Points on a hilly landscape, in no order, each with its height.
From any point a ball rolls to the lowest of the 6 points nearest to it. It stops when none of these is lower. Distance is the straight distance between rows; heights are no part of it.
z714: [  3  -5  18   1   1  15  -3  13  -2 -14  -4  25   3  20   4   2 -16  -2
 -17   6   1  -2 -20 -10  -7  -8   0 -10  10]  h=321
z730: [  0   4  -5   3   4  27  -3   7   5  12   7   7   4   8  -3 -12  -2  -7
 -16   3  -8  -2 -12 -15   0  -8   5 -14   3]  h=219
z767: [-13 -25  -2   9  -7 -18  -4   8  -9  -6 -25  -1  -3   6  26  11   8   1
  14  15   8  15   9  23  -5   4  -1  -2  18]  h=336
z9: [ -4   3  -2  -7   0  12   2 -13  -8   2  -1  -6  12   4  -5  10 -14  -2
  -9   8   9 -13 -14 -21  -9   2  -9   0   5]  h=394
z971: [ -2   4  -9  -6   5 -10   0 -11 -12   6  11 -17   5 -10 -14   6   8   1
  13   3   9 -15 -10 -10   1   2  -5  15  -3]  h=179
z555: [ 16  -1 -22   2   4 -25   2  -7 -15   9  -1 -20   2 -10  -4   5  35   4
  23   1   8   6  10  22  21   2  -2  10 -12]  h=165
z923: [-10   0  -5   4   0   0   6   0 -13  -7 -14 -11   3  -2   0   6  -7  -4
  -6  26  -5  -5 -14 -22 -14   1 -12   0   6]  h=523
z862: [-15  -1 -21   5   2  -8   0  -6  -8 -10  -6 -13  20  -5  -1   8 -14  -8
   1  18  13  -1  -8 -12  -7  10  -4   6  -5]  h=559
z383: [-11  -5  -5  19  -1 -21   6  -4  -4  -5 -21 -10   1  -2  24  19  27  -1
  19  15   9   9   6  21   2   8   5   2  15]  h=300
z589: [ -9 -10 -24  15  -1 -22   2 -11  -9   0  -8 -18  10  -5  15  10  10 -13
   8  26   7   6  19  12  -2   5  -8  16   8]  h=273
z27: [-14  -3 -23   5   3 -17   6 -15   2 -18  -1  -7   6 -13   8   6  -4 -12
   1  26  21   3  22 -14   1   2 -13  22   3]  h=211
z337: [  6  -8  -1   5  -1  -7  -3   5 -13  -1   4  -1   0  -7   1  10  19 -10
   9  -4   4  -7  -4  13  15   7  -3   1   1]  h=97
z21: [  5  -2 -13   4   4  -5  -5  -2 -12  -1   2 -14  -1   2  -6   5  13  -6
   3   7   9  -4 -16   0   8   8   0   7   4]  h=127
z186: [ -5  -3  -8  11   6 -23   8  -8   0   1  -1 -10  -1  -9  26  14  13 -10
  11  27   8  13  17  17  13   5  -5  14   3]  h=279
z522: [  6   9  16  -4  -4   9   6  -3  22   3  19  -2  16  -5  -7   0  -9   3
   2 -12 -17  12  18   7 -13   9  -3 -22 -13]  h=150
z886: [  1 -19   3   6  -5  -7  -8   9  -7  -5 -19  -1  -9  12  12  12  10  -6
  12   7  18  -6   2  15   0   6   8   3   4]  h=178
z709: [  6   8   3   7 -12  26   8   2  23   6  -6  -4  11  -2 -14 -17 -20  -2
 -23 -11 -12  27 -25 -19  -4 -17   2 -19   9]  h=239
z817: [ 17   0   1  -2   0  21  11  21  15   4   8   5  10   1   7 -16   3   2
  -9 -10 -12  13   9   1  -9 -10  12 -23  -2]  h=232
z118: [  8  -7   6   7   7  11  10  20  -9  -8  -7  18 -10  17   7  -4   8   1
  -9   5   7  -3 -12   5   4   4   3  -8   3]  h=84
z461: [-13  18   5   3 -26  14   5 -18  14   9   0  -5  -7  -7  -9  -8 -11   4
 -11 -13 -23  24 -10 -23  -2  -3   4 -13  -2]  h=247
z717: [ -4   1   9  -3   6   8  -4 -14   1  -7   1  13   2  -5 -12   7 -20   8
  -2  -8   5 -11 -12  -7   2   4   1  11  -5]  h=395
z505: [  6  -4  14  -6  -8  18  -4   1   3  -5   5  17  -5   2   2  11 -12   2
  -3 -12   4  -7  -1   0   5   3  -6  -7   5]  h=379
z595: [  9   7  -7   7   2   7   2  15  25  13  11   1  -3   4  -6 -29   3  -7
 -12   0 -16  29  -1 -11 -20 -11   8 -15   4]  h=404
z36: [ 17  12  -4  -2  10  20   5   9   6   9   7   9  -3   7   2 -14  16  -8
 -19   4   3   2   1  -4  -4 -14  13 -16  -3]  h=182
z100: [ 14  -3 -15   1   7 -12  -8  -8 -19   7   6  -8   3   0 -11   6  29   4
  12  -3   0  -5  11  15  20   7  -2   5 -11]  h=139
z366: [  3  -2  10  -5  -1  -4   0 -16  -3   5  -9  13   7  -9  -3   8 -12  15
   7  -7  13 -13  -7   0  -1   9  -1  22   2]  h=316
z855: [ -2   0  -3   8  -7 -29   2  -4 -10   4 -11 -16  -2  -2   7   8  25  -3
  22   4   9   9   4  19  14   2  -1  16  12]  h=218
z517: [  9   9 -11 -23   8 -16   3  -8  -2  19  13 -13  -3  -3 -29   6   3  -3
   8 -16 -14 -18  19   2   6  -5  -4  15 -24]  h=171
z620: [  4  -6  18   2  -2  14  -2  16 -16  -5  -6  21 -15   7  10  -7  -4  -2
 -13   3  11  -3 -16  -1   0  -6   5  -3   2]  h=183
z159: [-14  15  -2   1 -18  19   8 -17  12  -1  -2 -13   1  -9  -3  -7 -18  -3
 -16  -2 -13  17 -27 -35  -8  -1  -2 -20   8]  h=246
z489: [ 24   0   0   2   6  19  -1  19   4   8   8   8  -7   2  -1 -10   3  -2
 -12   1 -12   5 -10  -2   5  -7  -1 -20  -2]  h=135
z521: [  7  14   0 -30  -3 -12   8 -11   5   4   2   2   1   0 -15   6  -3  -8
  11 -29  -1 -27  10   0   7  -5  12  14 -14]  h=122
z43: [ -8 -15   3  12  -5 -23   1  -6   7   6 -23  -4   5  -8  23   6   5   9
  23  13   9   4  22  21   1   3  10   2  22]  h=452
z951: [-12  18  -8  -8  -9   6  -1 -18  -7  19   5 -13   8 -12 -19   3 -14   7
  -5 -12  -7   1  -9 -31   0  -3  -1   4 -14]  h=134
z664: [  4  -3 -15   7   6  -5   3   6 -18  -6   3 -16   9  -6  -7   8  18 -11
   2  20  13   3   3  10  11  18  -7  14  -1]  h=145
z918: [  1   7  19   1  14  18   2  15   1  -5 -10  15 -11  18   7  -8 -13  -1
 -22   9  15  -8 -16 -13   6 -10   1  -5   2]  h=270
z978: [  5   9   1 -20  -1  -2   9  -8   0   3  16   3   2 -12  -8   6  -8   5
  -1 -19  -1 -18   2   6   6   9   1   5 -14]  h=95
z386: [  9  -4 -22   0  -3  -9   0  -6 -13   3   5 -13  19  -3  -3   4  25 -12
  11  11  15   1   1  15  19   3  -8   5  -6]  h=148
z2: [ -4  -7  -5  -1  -6 -14   1  -9 -14   7  -6  -8   3   1   2  10  27  14
  19  -2   4  -4   3  17   8   1   9  12  -2]  h=244
z97: [ 18 -16  -6  11  -4  -3  -5  11 -15  -3   2  -9 -11   7   2   8  32   4
  18  -1   1   0  -1  22  16   0  -1  -5  -4]  h=71
z469: [ -8   7   3  -7  26  16  10  17  -1 -10   6   4  -8  17   1 -13   4  -1
 -23  15  21  22 -13 -14  13 -13   6  -6  -4]  h=121
z136: [ -9  17   8   4  -1  21   8 -13   4   9   6   6  10 -15  -6  -1 -16   5
  -8  -7  -1   0 -11 -16  -6   0  -4  -7   4]  h=190
z364: [  4  11   1  -7   9  13   0  12  -3  -7   1  -1 -12  17   1  -3 -10 -11
 -33   4   3   5 -23 -16  -3 -12  -7  -2   1]  h=191
z217: [ -9 -17   9   0  -2 -18  -3 -17   1  -2 -16  -2  15  -1   5   1  -2   5
   9   6  12  -2   5  17  -2  10   3  21   8]  h=389
z31: [ 10   4  17   8  -4  24   5  17   8  -6  -4  17   1   8   3  -6 -15  -2
 -15  -2   2   2 -16  -6   3  -1  -7   2  -1]  h=295
z936: [-14 -15  -4   6   1 -19   2 -13   2  -6 -12  -4   8   0  24   2   0  -7
   7  23  13   5  21  19  -4  15   3   3  13]  h=339
z285: [ -5  10   2   6 -11  22   7  -1   5   7  -7   4 -10  -2  -3 -13 -11  -8
 -20  -2 -11  18 -17 -25   1 -16  -5 -12   4]  h=267
z93: [ -2   4  23  -4  -2  10  -1 -10   0  -6   7   7   2  -8   1   7   1  15
   1 -16   5  -6  -6   2   7   9  -7  -3  -3]  h=208
z284: [  8   6 -17  -9   9 -21   0 -16 -12  14   6 -17   7  -6 -22  -7  12  -5
   8  -8   1 -15   0  -1   1  -5  -6  25 -16]  h=223
z344: [ -1 -14   6   5  -5  -8  -4  -1 -14  -2 -18 -12 -20  -1  17   9  24  15
  29  -1 -11  -2   1  13   9  -5   1  -9  20]  h=231
z676: [-23  11 -22 -10  -4 -27   3  -5   1 -16  -7 -17  11  -6  -6  -4 -14  -3
 -10   9  -2  -5   4 -10  -5  -9  -3  26   7]  h=189
z583: [  4   5   5   8 -22   9  -4  -7  26   8   1   4   3  -2 -18 -26 -11  -5
   2 -10 -21  27  -1  -8 -22  -9  -1 -24  -9]  h=305
z210: [  4  -7  14   6  -8   3  -5  -3   1  -4   2   8 -14   1   9   7   3  12
  18 -10  -4  -9   7   5  15   2  -1  -3  -1]  h=192
z758: [  5  -1   8 -14   2  12  13 -10  12   1  31  -1  -2  -1  -1   4  -2   8
   7 -24   0  -5  15   3  -2   4  10  -8 -17]  h=93
z359: [-12 -27   7  11   6  -6  -6  -2  -8  -9 -10   9  -3   8  22   4  -5   0
   9  18  10   3  10   3  -8  12  -6   2   8]  h=496
z574: [  1  -4  10   2 -13 -11  -2   2 -12  -3  -2  -7 -18  -6   9   8  23  14
  22 -17   2  -9   7  11  14   9   3  -2  -3]  h=128
z503: [ -9 -12   5  14  -3  -9   1  -5   0   0  -9  -1  -3  -1  18   7   5  -1
  10  27  16   8  22  12  -4  12   0   5  11]  h=355
z13: [ -9 -11 -15  -1   6 -19   5  -3   4 -18  -1  -2   6   0   1   4  -2 -21
  -3  35  21   5  20  -1 -13   6 -10  -4   4]  h=187
z525: [ -5   8 -23  -1   5 -27   3 -11 -24   2  -2 -13  13 -15  -5   5  15 -12
   5   8  15  -4   0   8   8  -1 -10  25  -6]  h=167
z203: [ -1   2   7  -7   3   8   1   1  -6   2   5  -2  -2  -1  -1  -3   7   7
   9  -9  -4 -20 -13   4  10   8   4 -15   1]  h=86
z750: [-12   7   6   6  -6 -28   3   0  -5  12 -22  -6  -1   0  21  18  25   7
  19   8  12  13  17  29   9   1  13  10  16]  h=401
z37: [ -1 -13   7   2  -3 -23  -3 -16   1  -2  -6   1   7 -11  -2   8 -13   4
   1   7   8 -10   3   0  -3  10  -1  18  12]  h=425
z396: [ 11  -7  13   9  -5  12   4  12   1 -14  -7  23 -13  13  13  -9   0  12
  -3 -12   6  10 -11   9  17 -15   7  -5  -2]  h=144
z763: [ -6 -10 -15  -3  10  -8   0  16 -19 -21  -9  -3  -1   8   6  12   5 -28
 -10  34   9  -1  -1  -8 -23  -3 -15   2   7]  h=158
z390: [  6  -9   4   5   4  16  13  26   3 -10  -9  14 -27   7   0  -8  18  14
  -5  -6   9   6  -9   9  22 -28   8  -3  -4]  h=92
z832: [ -8  26 -20 -19   5  -5   5 -14  13  21  16 -26  -4  -4 -22   2 -11 -10
   9 -19 -17   0   8  -9  -2 -11  -5   4 -22]  h=142
z426: [ -2 -23  -6  10   6  -9  -6   6  -7 -16   0  -5   7   3   5   5  -3 -14
  -4  18   9   1  -1  -4 -13  19  -6   7   9]  h=200
z155: [  4   1  -1  16  -8  14   2   9  23  17   8   6   9   2 -12 -23  -2   3
 -12  -1 -21  21  -5 -12 -21  -5  -1 -18  -2]  h=266
z983: [ -2  -4  13  13  -2  -2  -9   8  33   9  -3   1  -5   9 -17  -6 -21  -9
   7  -3 -30  30  12  -6 -32   9  -2 -24 -12]  h=294
z431: [ -8 -18 -16  -1   3 -20   1 -11  -1 -14  -5 -10   7  -4  17  -3 -10 -10
  -4  30  17   5  20   5 -14   6 -11   8   6]  h=237
z175: [ 11   0  16   1  -5  14   0  -3  20   3  16   2   8  -4   1 -11  -5   3
  -9  -2 -21   6  18   9  -7  -2   0 -25  -6]  h=185
z672: [  5   6 -17  -7   8   0  -2 -15 -10  18  14 -13  12  -9 -18  10   9  -3
   4   1   2  -4  -2 -17   5  -5  -3   4  -2]  h=193
z655: [  0 -16  -2  10   9 -14  -4   2 -10 -15  -4   1   0   1  12   8   4  -5
   4  22  11  -3   3   1  -3  10   2   7   9]  h=225
z28: [  9  11  -5   2  -1  16  -9  12  29   2  10   5   4  -9 -10 -22  -4  -1
 -12  -7 -22  31   6  -1 -15  -5   5 -20   3]  h=280
z466: [ 11  -6  15   2  -2   7   2  13  27  -1  10   1  16   1  -4 -22  -2  -3
   4  -5 -20  15  10   9 -27  -2  -2 -24  -6]  h=198
z361: [  2  -4  13   4   2  18  -4  -5  -2  -9   3  10   1  12   1   9  -8   4
   0   4   3 -18 -11  -1   3   0 -14   2   1]  h=359
z691: [ -7   1  -1 -13  -3 -23   4  -6 -10   2  -3 -11  11  -2 -15   8 -11  -1
   1  -5  11 -15  -8  -6  -1  16   3  16   0]  h=283
z409: [  5   2  10  -4 -11  20   8   0  11   1   7   7   6  -6  -1 -17  -6   3
 -16 -17 -12  13  -4  -5   1  -7   8 -22  -2]  h=184
z638: [  7 -10  21  18   3  15  -5  14  -6  -1  -2  20 -13  18  10   2  -4   1
  -4  -6   1 -13  -9   2  17   0  -2   9   3]  h=262
z534: [ -4 -10 -11  11   2  -7  -8  14  -9 -16  -6  -8   0   0   8   6  15 -19
   2  28  14   3  -7   4   1   0  -9   7  -1]  h=149
z700: [  5  -3  10   2   7   9  -1  10  -7  -4  -5   9 -12  -1   0   0  12  -6
   6  -6  -3  -9 -20   2  14  -8   3  -5  -4]  h=103
z144: [  1  10   8  -4  -5  25  -1  -4   3  -2   2  15   8   4  -3  -4 -20  -3
 -19  -3   2  -3 -21 -12   1   0  -1 -12   8]  h=233
z572: [ 22  -7  15   2  -8  20   7  10  23 -10  18  12   6   1   0 -10   3   3
   1 -13 -14   5  17  21  -5  -8  -3 -25 -10]  h=174
z633: [ -7   2  -5 -11  21   5   3  23  -9  -5  -3   0 -18  15   2   1  11  -9
 -14  20   6  -1 -24 -15   6  -7   6  -3   3]  h=91
z343: [  4  14   5  -2  18  15  12  18   4   0   4  11 -12  17   1 -23   8  -5
 -25  10  11  19 -18 -15   5 -16   4 -14 -15]  h=146
z472: [  5  11  13  -4 -16  19   3  -4   9   7  14   4   7 -12  -7  -5 -12   3
  -5 -21  -9   6  -1  -6   0   3   2 -17   0]  h=157
z365: [-13  12 -13  -8  -3 -32  -7   1  -7  -4 -11  -3   4 -13 -11  -5 -28 -11
 -11   2  -4 -18   3  -1  -6   6   2  36   3]  h=240
z593: [ 14   8 -20  -2  11   8  -4   0  -6   4  15  -9   9   1 -15   8  16  -3
  14  -8  -6  -8   4   1  -5  -2  -1  -9  -7]  h=176
z824: [ 14   3 -13  -3  15  16  -7  18  -4  13  18   1   2   5   1  -9  19   0
  -7  -1 -11  -5   2   1   0 -10   3 -10   0]  h=126
z184: [ -8 -17  -4   9   5  -5  -2   6  -3 -27 -11  -4   2   4   7   8  10 -20
  -1  25  12   6  14   0  -8   6  -8  -1   4]  h=181
z169: [-10  24 -13 -12   2   3   0 -18   1  21  20 -13   4  -4 -15   4  -9  -2
   4 -17 -10   1  12 -13  -4   5   7  -3  -9]  h=129
z662: [  8   3  -9  -3   0  21   0   1  -4   6  10  -4   3  -4  -1  -1   4   0
  -9  -8  -9  -4 -10 -14   1  -4  -1 -13  -2]  h=188
z219: [ -1  10  -4  -5  -2  -3  -3 -11 -12   5   5  -2  -1 -15 -15  12  -9   8
   6  -8  -2 -16  -6 -14  -2   2  -2   8  -4]  h=160
z699: [ 12   0  -5  12   4  17   5  25   1  -4   6  10 -26   8   8 -16  18  11
  -3  -8  -2   0  -7   9  11 -16  12   0  -7]  h=70
z511: [ -6  -7  15   1  -4  18 -10 -13  -3  -6  -3  26  15  -1  -4   8 -22  14
  -9  -6  12  -9  -9 -12   4   7  -5   9   4]  h=696
z770: [ -6  15 -18 -14   0  -7   5 -11 -13  12   5 -12   1  -6 -22   9  -5   3
   4  -3   0  -9 -10 -21   7   3  -7  15  -1]  h=141
z999: [  5   8  -3 -14   9   6  -5 -10   0  19  20  -1   3   3 -15  10  -3   8
  10  -8  -6  -6  19   1  -6   3   7   7 -22]  h=156
z765: [ -7  -5   0  -9   1   8  -7 -12  -6   1   6  -1   9 -14  -5   8  -5   4
  -8  -5   1 -16 -16  -6   7   7  -9   6   8]  h=265
z871: [ -1  -8  12  10   5   6  -5  -2  -5 -22  -6  15  -1   2  -1   3 -16   9
  -5  16  12 -14 -17 -17  -4   9   3   6   9]  h=648
z280: [ -6   4   3  -4   0  13  -7 -13  -8  -5   2   9   2   5  -5  12 -21   8
  -6   8  -1 -10 -15 -21   4  -2  -7  -2   5]  h=384
z964: [  6  14   0  17  -6   3  -9  16  22   9  -5 -10  -6   9 -10 -20 -13  -7
  -1   4 -28  28   4  -4 -29   8  -3 -16 -10]  h=391
z85: [-10 -11   6  -4  -1 -10 -12  -7  -1  -8 -16   5   1  -6 -12   7 -33   7
  -2 -11   9 -13  -1  -6  -8   7  -3  31   5]  h=479
z206: [ -5  -8  -4  -7  -5 -31  -6 -12  10   8  -5  -2  -1  -7  13   1 -10 -11
  -2  -2   9  -2  20  20   2  14   6  32  17]  h=428
z619: [ 11 -10  -3   2   7  11   7  20  -8 -11  -4   0  -7  16   9   0  21  -4
  -1   3   4  -5 -17   5  11  -7   1  -5   2]  h=68
z617: [ -8  11  -1  10 -22  26  -1  -5  16   2  -1   4  -9  -6  -5 -19 -11   1
 -17  -1 -18  15 -21 -18  -5  -1   2 -18   6]  h=241
z570: [ -2 -21  12   7  10   1  -6  24 -12 -11 -30  13 -22  25  16  -3  -2   6
   5  11   4   5  -4   4   1 -11  -2   4   8]  h=194
z942: [  9  -9  -4   7   0  12   2  18  -4  -4  11   8 -23  11   8  -2  22   6
  14  -8  -7  -4   0  13  17 -16   9  -6   1]  h=50
z202: [-16  16  -2  -1  -1  -2  -7 -11  -6  -5   3 -13   1  -6  -8   9 -18   9
   1   8   4  -5 -24 -22 -11   2  -6   7   2]  h=210
z742: [  5   7  -5   3 -14  17   7  -3  14  15  10 -16   5  -1  -5 -12   7   2
 -17  -4 -17   6  -1 -22 -11  -7   2 -15  -6]  h=288
z212: [ 18  -6  15   3   2  19  10  17  23   2   2  12   6  -1  -2 -19  -4  -8
   1 -20 -11   5   7  13 -14 -10   2 -29   0]  h=228
z111: [ -6 -23   2  -9  -5 -36   5 -14   6  -3  -6   5  -5   3   3  -7 -16  -1
  -2  -6   9  -4   5  12  -4   5   2  23   8]  h=369
z57: [ 22  -5   9   2  -5  11   0   0  -4  -1  10  10 -15  -1   4   9  11   8
   9 -11  -4  -5   1  15   9   2   2 -20  -9]  h=108
z421: [ -3   8  -5 -19   4 -15   0 -21  -9  13   8 -13   2   2 -23  12   5 -13
  12 -23  -3 -21  12  16   1   3   2  14 -15]  h=180
z301: [ -9  20 -15 -21   8 -17  -2  -3 -10   8  -4 -17  10  -4 -19   5 -15  -9
   1  -9 -11 -12  -8 -14   2   3  -1  21  -8]  h=132
z973: [  8   8  16  -5 -10  25   5  -4  15   5   6  17  17 -13 -11  -1 -19   3
 -12 -19  -4   2 -11 -13   4  -7  -6 -22   2]  h=197
z527: [  6 -13   5   7   2   3  -8   3  -7   4   9   2   2   1  -3  11  10  -1
  18   1   5  -8  -8  -1  16  12  -4  -4   0]  h=151
z507: [  3  13   5   6   0  29   2   9   8   0  -2  14   2   8  -8 -18 -13  -5
 -21  -3  -4  18 -18 -14  -5 -14   9 -21   0]  h=216
z692: [  6   9 -13  -1   1   5  -5  -7  10  18  27  -6  12  -2  -2   6  -2  -2
   5   1 -14   6  14  -8 -13  -3  -1  -8  -6]  h=172
z935: [-23  24  -7  -7  -7 -18  -3 -11  -9  -2 -12 -17  12 -13 -15   1 -16   4
 -10   7   2  -5  -8 -18 -11  -4   2  20   2]  h=133
z979: [  8  -6  23  -2  -6  10  -6  14  23   8  -7   8  22  -2 -10 -17 -23  -1
   6 -13 -15  18  15   9 -25   3   2 -22 -13]  h=226
z259: [ -2   6  13   2  -8  14   1   2  27   0  11   5  19  -3  -7  -5 -20   7
   8 -12 -18  12  10   8 -20   7  -4 -28  -4]  h=175
z649: [ -5   7  -2  -4   0  12  -1  -5  -1   0  -2  -1  -4  -7 -11   4 -11  -4
 -13   2  -1  -5 -12 -19   4  -7  -7  -6   6]  h=268
z842: [ -1  22  -8 -18   2   5  15 -17  17  10  26   4   6  -6 -15   5  -4   4
   1 -26 -10   0  10 -12  -5   3   2 -12 -12]  h=113
z711: [ 12   6  -4  -5  -2   9  14  29  14  -4   4  19  -3   4   5 -27   9  15
  -4 -21 -12   5   8  16  -5 -18  10 -18  -8]  h=296
z543: [  1  11   6 -23   4  -8   0 -15  -1   1   2  -1   3  -5 -14   8 -14   2
  -3 -25  -9 -13   0  -5   2   4  -3   8  -5]  h=125
z354: [  4 -11  10  14  -2   3 -12  13 -19  -7  -9   8 -19   3  13   9  18   9
  14  -3   3  -2 -11   7  14  -4   6   1   9]  h=177
z174: [-20  16 -17 -11  -5 -10   0  -8 -12   7 -12 -20   5  -9 -20  -1  -6   4
  -5  11  -5  -5 -12 -17  -8  -2  -5  12  -5]  h=85
z601: [ -2 -23   1  10   4  -7  -5  18   2 -25 -28   9 -12  23  17  -8   0  -6
  10  13   3  18  16  13 -11   5  -4  -2  10]  h=328
z220: [  1  16 -14   3  -8   2   7 -15  15  18  16 -12   4  -9 -12  -5 -12   5
   5  -7 -26  15  19 -13 -16   1  -7 -19 -13]  h=136
z398: [  3  13  -2 -14  -6  11  13  -5  -5  11  17  -1  -1  -6 -13   4  -3   2
   4 -13  -5  -2   0 -10   4   4   7  -7 -13]  h=123
z288: [ -6  -6   1   4   7 -28   1  -6   4   1 -10  -4   8  -2  13   3   8  -4
   2  18  14   5  22  16   6  12  -2  25   5]  h=332
z785: [-12  11   8 -10   9   4  -4 -13  -8  -3  -8  -1  13  -5 -12  11 -18  13
  -8   1  -4 -10 -13 -26  -6  12  -4   6   3]  h=326
z379: [ -6  -8  -2   8  -3 -26 -13  -1  -4  -3 -16 -12   7  -9  17  18  21  -2
  10   6   6   4   8   8   5   8  -2  13  11]  h=217
z703: [-15 -13  -2   3  -4 -22   0 -10  -1   0 -14   1   1   2  29   3  -7  -2
   6  14   3  18  26  21   4   5  -3   4  13]  h=415
z476: [  9  10 -11 -10   8 -12  -8  -5 -11  11  25 -14   4   3  -9   4   8  11
  14 -16  -4  -4  11   2   6   5   0   3 -16]  h=186
z204: [ 12  12   2   1  -5  11  -4  -1  18  13  17   0   8  -5  -5 -16  -2  -1
 -11 -14 -17   7  10  -8 -13  -7  -1 -26   6]  h=199
z467: [ 10  -4  -5   2   2  11  -7  16   5   2  24  10 -11   5   7  -9  18   1
  -9  -4  -8   1   1  -1   6  -2   7 -14  -7]  h=83
z35: [ 11   4   0  -8  -3 -19  -4  -7  -7  12   6 -10   2  -1 -13   5  14   0
  17 -10  -3 -14   5  12   7   0  -1  21 -13]  h=204
z626: [-16  -8  -2 -14   0 -26   4 -19   8   2 -14  -1  -8   0  26   4  -2  -9
   5  14   7  13  32  21   7  -9   4  12  15]  h=478
z653: [ -3  -7   8   4   6   7  -5  23  -6 -19 -15  18 -22  19  21  -3  -2   3
  -5  10   7   1  -5   0  10 -13  -3   4  -3]  h=155
z596: [ -6  12  12 -16   2   4   3 -11   7   4   4   7   3  -9  -3   8 -13  15
  -3 -18  11 -20  -3  -7   1   6  -1  10   2]  h=196
z625: [  0   5 -13  -8   0 -31   5 -10 -10   1   0  -9   2 -16  -6   0  -8 -10
   7  -5  10 -11   7   5   6   7   8  27   3]  h=277
z440: [ -7 -12   4   9   2  -4 -13  -5 -11  -1 -11  -3  -9   0  10   8   7  17
  16   1   3  -3  -1   5  -1   8  -2   9  21]  h=430
z778: [ -5 -16  -8   8   0 -10  -7  19  -5 -13 -10   1  -6   2  17   6  19 -15
   7  17  10   0   0  12  -2  11  -8  -3   7]  h=164
z841: [-11  -5  13  12  19   3  -4  25  -7 -18 -16  19 -26  22   8  -2   7   3
  -8   3   3   3 -15   6  17 -15   6   4 -10]  h=112
z256: [ -7   2 -19   5   0 -25   3 -14   6  -4  -3 -13   9 -12  -4   4  -9  -7
  -5  13  15  -3  10   4  -5   8  -2  25   0]  h=291
z798: [ 12   8  -5   3  16  18   4  27  10   5  18  12  -4  13  -7 -22   7   0
 -14   3   1  15  -6   1   5 -15  12  -5  -7]  h=195
z305: [  4  -1  22   3 -11  12   7  -6  15   1  10   6   5  -1  12   9  -2  14
   5 -21  -8  -2  22  16   0   0   6 -18 -12]  h=119
z836: [  5  20  -7  -2  14  12   5  21   2   4   4   1 -11  10   1 -26  14  -1
 -25   0   1  14 -11  -7   0  -7  12 -17  -2]  h=202
z520: [ -3   3  -7   9   0  16   4  -5  -4  15  18 -12   0  -7  -8  -6   3   1
  -2   0 -10   6   1 -21  -3  -5   0  -9   1]  h=258
z245: [ -2   3 -12   3   4  12 -10   4  -4  13   8  -8   0  -1  -4   1  10  -6
 -18   4  -7  -5 -10 -16  -5  -4   0 -10  -1]  h=220
z588: [ 14   7  -4  -1   3  10  -7   5   1   8  26   1  -1   2   7  -3  13   8
   1  -8 -17 -10  14   1  -1  -9   3 -12 -10]  h=124
z459: [-17   5  -7  -8   0 -25   2  -7  -6 -10 -15   0  18  -5 -18   2 -21   3
  -5  12  11 -10   4   0  -6   4  -4  30   5]  h=301
z234: [ -9 -15  17  14   4   5  -9  14 -14 -10 -21  11 -16  22   8  -1   9   6
   3  16   1  -4 -11  10   5  -8   6  -2  10]  h=227
z803: [  7 -11 -13  -3  -4   6  -1  12 -15   2  -5   5 -17  11  10   4  19  -8
   8   2  10 -10 -11  15   9   9  -2  -4   6]  h=81
z499: [-13 -16   0   1   4 -19  -6  -8  -3 -12 -11  -8   5  -2   4   2 -13   0
  -7  15  10  -4   6  -6 -15  14 -12  14   5]  h=405
z930: [  2  -4  -9   8  -1 -17   6  -4  -2   8  -8 -13   3 -10   2  14  22  -7
   9   2  14  -2   1  16  14  12  -4  20  -4]  h=143
z191: [  0  -6   2  12 -11 -23  -1   8  -6  -4 -29 -15  -3   0  19  11  18  13
  27  18  -5  14   7  19   1  -1  -2  -2  11]  h=381
z84: [ -1   0  11 -11  -1 -25  -7 -16  -7   2  -6  -3   4  -1  -3   4  -8   3
  13 -10  11 -11  -2   6  -4  17   8  34  -1]  h=56
z181: [  2  -9   3  10  11   2 -11  12  -9  -7  -2   0  -6   1   9   5   4 -12
 -11  10   0 -17 -11  -3  -2   5  -6  -1   2]  h=320
z586: [-18  -3  -3 -12   4  -8   6 -18   4  -1 -10  -6   0   6  35   9   5  -4
   9   9  -4  16  36  29   8 -13   6  -7  21]  h=557
z968: [ 17  -7  12  11  -7  16   9  20   0  -4  -4  10 -25   3  12  -6  10  19
   5 -17  -5  -8  -4  17  13 -16   7 -13  -3]  h=105
z26: [  0   1  11 -12  -4 -13  -7 -18  -3  10   5  -7 -10  -5   0   9  13  14
  12 -14   2 -15   7   9   7   9   7  10 -18]  h=104
z997: [  7  -2  16   4 -11  15  11  18   8 -13   2  19  -3  -4   8 -21   5   2
  -3 -23  -6   8   6  12   4 -20   7 -18   3]  h=236
z198: [-10   2  -2  -7  -3 -27  -7 -14  10  -8 -12   3   0  -6  -1 -12 -30  -1
  -4  -7   5 -24  -2   2  -6   6   3  36  10]  h=340
z12: [  4   7  21 -15  -3  -5   8 -19   5   3  12  20  -8   0 -11  10  -2  12
   8 -25   3 -15   5  12   7   7   6   3  -9]  h=67
z630: [  1  -9  21   5   1  26 -17   9   2 -20  -2  24   7   8  15   2 -26  -1
 -14   8   0  -3  -9  -6   7  -6  -7  -6   1]  h=522

For each start below, name the point where the ball stops.
z936 -> z942
z159 -> z12
z499 -> z942
z626 -> z942
z971 -> z942
z717 -> z12

Two balls start at each pair of points below. Name the first point that both come to, or write none.
z43, z750 -> z379
z466, z983 -> z522
z979, z28 -> z522
